Each row is a point on a tangle of strands that fork, close into loops and nearly touch. The rows are in no order.
Points whose rows are less than 53.4 apart are linked; no others are.
J635: [  8 -21  16  16 -19  12  23 -15 -12  25   3  -3  17 -10 -14 -11 -12   9
  24   3  26]
J173: [ 21 -19  -2 -28   1   5  -2  13  26 -13 -24   6 -11  26   1   3  11   3
 -16 -21  34]
J210: [  1 -15  10  -3 -21  17  10  -9 -12 -19   3   7  -6  12  -6 -18   5   1
  -7  -5  29]
J228: [ 10 -11   3  19 -10   7  49  23  -9  27   5 -23   8 -18   5  -7   5  23
   8  18   9]
J35: [-19  17  38  31  -2  -7  23 -24  -4 -14  27   9 -11   1  20 -13  -7 -12
 -23  -5 -27]
J872: [  2 -14  -3 -14 -14  20  16  -5  -4   9  -1  -3  16  -3 -13 -19  -7   6
  32   0  34]
J451: [ -1   6 -17  -3   4  28  15  19 -22  16  -2 -29  13 -27   0  32 -12   3
  15  -5   8]
J875: [ 22 -34  16  18  -9  11  13 -24 -19  29  -8 -21   3  -7   2  -1  -2  21
  15  -3  30]
J662: [ -2   4 -17  14  29   7  -9  25  -6  16 -16 -17  14 -28  -2  19 -26   3
  26  -9 -16]
J910: [  3 -25  13   2 -17  -7  50   5  -5  16   0  -7  14  -1   0   0   7  18
   2  17   8]
J81: [ 37  -3 -16  27  14 -32  15  18   7   2  -1 -10   3 -13   4  18  14 -10
 -15  17 -18]
J845: [-19  -1  16  15   4 -15 -13  -7 -24   0 -15  -7   5  -7  16  -4  -6  -6
  -8   2  -5]
J535: [ 26 -27 -11 -11  10  15 -43  -7  10   5 -12  -1   2   9 -15   6 -18   3
   1  -5  15]
J123: [  8  -4  -4 -19 -13  26  43  -3   8  17  13 -11   6   9 -15   3  19  20
  19  12  33]
J247: [  6   8  -9   4 -24  32   2 -16 -25  -9  27  -9  -3  -7 -15  -4 -10  -1
   9   5  14]
J676: [-17  -3  11   2 -25   1  36  -4 -17 -13   2  16   7  15   6 -24   4   6
 -10  -8  19]
J843: [-25  18   2  16  -8   9   7 -11 -30  -1   9   0  14 -24  -8  -2 -28   3
  14  19  -8]
J740: [  2  25  -4  12  -8 -12   3  -2 -10 -22  23  18  -8  -5   0 -24  -2  -8
  -7   6 -40]
J746: [  3  13  -6 -21 -22  20  49   9   9  -1  19   8   6   1 -13  -6   6  13
  13  10  19]
J714: [-33  11  13 -12 -23  -4  44   7  -8   6  -6   9   6  12  16 -17   4   4
  -6   4  -5]
J952: [ -5   1  -3 -23 -16  36  26   4 -15   0   4 -12  14 -10   0   8 -13  12
  23  -4  27]
J429: [ 28 -13 -11 -14  19  -9   7  13  26   1  -3 -12  -4  15  -8  26  15   3
   0   2   8]
J182: [-23   4  10 -17  15  -2 -41 -14  28   8   0  11 -19  14 -12 -25   9   5
   5 -21 -13]
J89: [-25  19  -8 -28 -14  -2 -16   4   8   4  -3  14  -9  10  17   2   0  -4
 -15  -7 -11]
J649: [-32   4   7 -10  -2  18  -6 -20 -13  10  -9  10  11   0  -9 -21 -17   3
  26   7  10]
J166: [ -8   9  -6  11   3 -25  -8  20   1 -14  -3  13   0   4  13 -37  14 -13
  -2 -16 -30]
J512: [  4   4   5  -6 -26   4  -4  -4   1 -31  12  17 -12  14 -10 -19  12   1
 -21 -20   5]
J706: [ 17 -18  27  29  17  18  -7 -57   1  17  14 -10 -10   2 -19  13 -14  14
   9   5  20]
J888: [-17   1  28  31   0 -18  13  -4 -17 -16   5   6  -1   1  14 -10  -7  -9
 -11   0 -11]
J185: [ 25 -16 -11  11   7 -12   6  18   8  10  -2   5   4  -6  -8  -3  -5  -4
  22  14  -1]
J53: [  3  18 -22 -23 -12  -3  23  23   9 -17   1   9   5   1  10  10   7 -14
  -6  -6 -22]
J262: [ 20 -26  -3  11  22 -12 -42   2   2   8 -27  10   1  -8   0 -25 -24 -12
  26 -20   7]
J261: [ -3 -18   5   3   6 -19  15  30   8   1 -26  18  18   6  12 -18  -4  -2
   7 -14  -3]
J938: [-37  24  -9 -26  -4  10 -26 -16   6  -5  12  17 -14  -2  11  -6   4   3
  -6  -8 -31]
J550: [-29   5   0  -2   1  -6 -12  13 -20 -10 -22  -6   8   5  27  -7  -4  -9
  -3 -18  -5]
J693: [-22  25 -11  -7   8 -15   9  25   0  -6 -16  11  15 -13  14 -10 -10 -14
  -8   1 -44]
J44: [  4  22  19  31  -2 -11   5 -17   3 -20  29   6 -20   3   5 -17  -8 -14
 -16   2 -34]
J504: [ -9   8  -6   3  27 -28 -24   0  -9   9 -23 -14   3  -2  13  30  -6 -12
 -10  23 -24]
J856: [  5  10 -13 -20   1   0  43  20  20  -8  17   6   1  10 -10   9   5   6
  13   2   5]
J331: [-18   2   3 -13   4 -11 -55   1  19  -5  -1  -3 -21  18   9 -16  20   4
  -7 -23  -4]
J95: [  8  11  -8   7  25  35   4  13 -14  27 -10 -24  18 -30   0  16 -24  11
  38  -7   2]
J13: [  0  12  13  25  21 -31 -21 -17 -12   3   1  -6  -7   1   7  25  -9 -17
 -24  25 -21]
J639: [-18   4  14  10   4  23  -9 -24 -20   9  14  -1   8  -7 -23  -1 -18   2
  27  20   3]
J941: [ 18  10  -2  33  12 -21 -20  -7  -8 -20  12  -2  -6  -7   2  10 -14 -19
 -20   9 -20]
J655: [ 22   4 -19  15   9  -2 -30   1  -5 -13   3  -6   6 -17  -4  20 -12 -15
 -11   0   3]
J33: [  8  -3  -6   7   1 -27  11  34  24 -14 -18  19   5  14   9 -32   6  -9
   5 -21 -21]
J758: [ 34 -16  14  24  -5  25   1 -44 -16  41   9 -13  -1 -21 -18  -2   4  26
  22   0  33]
J698: [ 23 -16 -11 -17   9  26 -30 -17  13   7   5  -1  -3   4 -30  17   5  12
   5   5  27]
J592: [ 33  -9  -8  13  11 -25   9  10  21  15   9  -9 -13   8  -2  21  20   3
  -6  24  -3]
J718: [ -8  15  15  29  19 -15 -14 -25  -4  -1  11 -11  -6  -5  -4  18 -17  -9
   5  32 -11]
J130: [-21  20 -21 -14  19  -8  18  34  -4  -9 -22  -7  12 -21  22  12 -10  -7
  -4  -8 -24]
J991: [ 19   5 -19   0 -17  44 -27 -16  -4 -17  27  -8 -10 -13 -32   7  -9   0
   7  10  15]
J297: [ 13   0  -7   1   8 -19  -5  16  10  -7   8  18   2   4  -5 -12  -1  -5
   0   3  -2]
J576: [ 12 -16 -16 -26  10  -7  -6  24  14 -16 -31  -3  -2  16  12  25   7  -8
 -19 -28  19]
J741: [ 22   6 -14  -8 -12 -16  22  28  24 -14   7  10   1  11   1  -6  13  -7
  -2  -1  -5]
J727: [-34   9  23   1 -12 -12  21 -11  -1   4   1  15  -9  11  20  -8  20   2
 -18  10 -10]
J230: [-24  27  -9  -3   6 -15 -16  18   3  -4   0  19  -3  -8  11 -24  -7 -19
  -1 -13 -47]
J548: [ -7   3 -13 -29  -6  -2 -16  17   5 -13 -17  -5  -1   6  17  18   8 -13
 -23 -16   3]
J749: [ 28 -15   6  21  -5  19 -14 -26   0  20  13  -7  -4 -16 -22 -10  -3  18
  30   6  15]
J336: [-13   1  28  -2  13 -25  -4 -21  15  16  -3   6 -12  27   4   1  19   4
 -23  19   7]
J827: [  3  25  -9  -3  -4 -17  -9   2   2 -32  12  18 -10   5   8  -3  13 -15
 -22  -5 -37]
J851: [  0   1  28  22  21   1  -3 -39   2  15  12 -13 -14   5 -13  20  -7   9
   2  24   4]
J509: [-30   6  38   1   6 -14  15 -31  15  12   9   6 -19  16   2  -7  21  -4
 -11   3  -5]
J973: [ -9 -12   4 -27 -10   7 -37   0  23  -3 -13   7 -11  18   0 -15  22  -1
   0 -14  16]
J553: [ -3 -26  -3 -34  -8  19 -21   2  24  -5 -18   8  -4  22 -14   0  16  11
 -17 -25  36]
J750: [  3 -26   9   3  -3 -20  32  16   1   9 -13  14  12  12   6 -15  -4   6
  11  10  11]
J940: [-23   2  -4   5  14 -23  30  29  -6   3 -25 -12  24 -20  14  25 -11  -3
 -12   7 -25]
J682: [ 15 -27  39  27   5   6   4 -50  -8  26 -10  -3  -4  -1  -7   2  -9  18
  21   4  28]
J65: [ 10  -2  -7   9  -1   2  16   0  -3  12  16  -8  -2  -7 -12   2   8  11
  12  26   6]
J772: [ -4  22 -14  15 -22  27  22  -8 -32 -13  19   3  15 -23   0   1 -18  -6
   5   7   0]
J359: [ 10 -10   5   3 -14 -10 -24   7   8 -35  16   9 -16   9   8 -12  26  -1
 -39 -23  -6]
J286: [-11  -8   9 -17   9  10 -23  -5 -10  12 -22  -2  11  10  -5  -7 -10   1
  18  -3  21]
J586: [ -8   8 -16  -4  31 -13 -28  15  -2  14 -16 -13   8 -13   5  18 -16 -10
  11   9 -18]
J648: [ 17   9 -10   2  -3 -14 -33  14   8 -36   9  10 -21   0   8  -7  20 -11
 -31 -29 -36]
J420: [  5  -7   0 -10  -9 -10 -22   6  -2 -17  -6   0  -6  10  14   3  26  -8
 -35 -16  12]
J709: [ 35 -11 -14  -3 -10  39 -21  -6  12 -12  21   5   0  -6 -37  -3  -2   5
   7   1  33]
J822: [-17  19   8 -22   3   2 -40 -14  26  -7  18  17 -20  11 -12  -9   1   0
  -5   0 -21]
J165: [-22  -3   7 -13   9 -27 -16  -5   3   8  -5  -1 -11  15  17  18  13   3
 -26  19 -14]
J302: [  0  -8  -3   3 -16  26  24 -13  -8  14  22  -8   4   5 -22  -5  17  22
  12  26  17]
J572: [-27   5 -10 -23 -11  12 -13  10 -12 -11 -18  -4   1  13  18 -18  10   3
   5 -36   1]
J146: [ 28 -32  -3  -2  22  -2 -32   0  13  20 -25   5  -4   7   0   6 -23  -6
  25 -23   7]
J249: [  3  15 -27 -16 -12  -2  15  11  -5 -10   2 -10   3 -16  12  32   1  -7
 -19   7  -9]
J189: [-18   8 -12 -18  -8  17  33  17 -17   5 -15 -17  16  -7   4  24  -6  -2
   7   2  15]
J319: [ 19   8 -24   8   3 -13  22  21   5   6   5 -24   7 -14   5  37  16  -5
 -15  13  -5]

A fork is a point with three links, a tip a point with one. Leave the first point through the second and follow the links. Name the first fork or tip that comes.
J535; J698: J286
J286; J649: J262
J576; J173: J548
J875; J635: J13
J940; J130: J228
J572; J550: J359
J228; J910: J940

How many points has the smallest loop of links through each point below? Write 0 if it is on no loop.
J95: 15
J89: 10
J302: 8
J247: 0

A tip is a point with one link. Name the tips that can be reached along the links from each point below, in the order of the rows.
J693: J228, J940
J249: J429
J941: J655, J749
J550: J165, J572
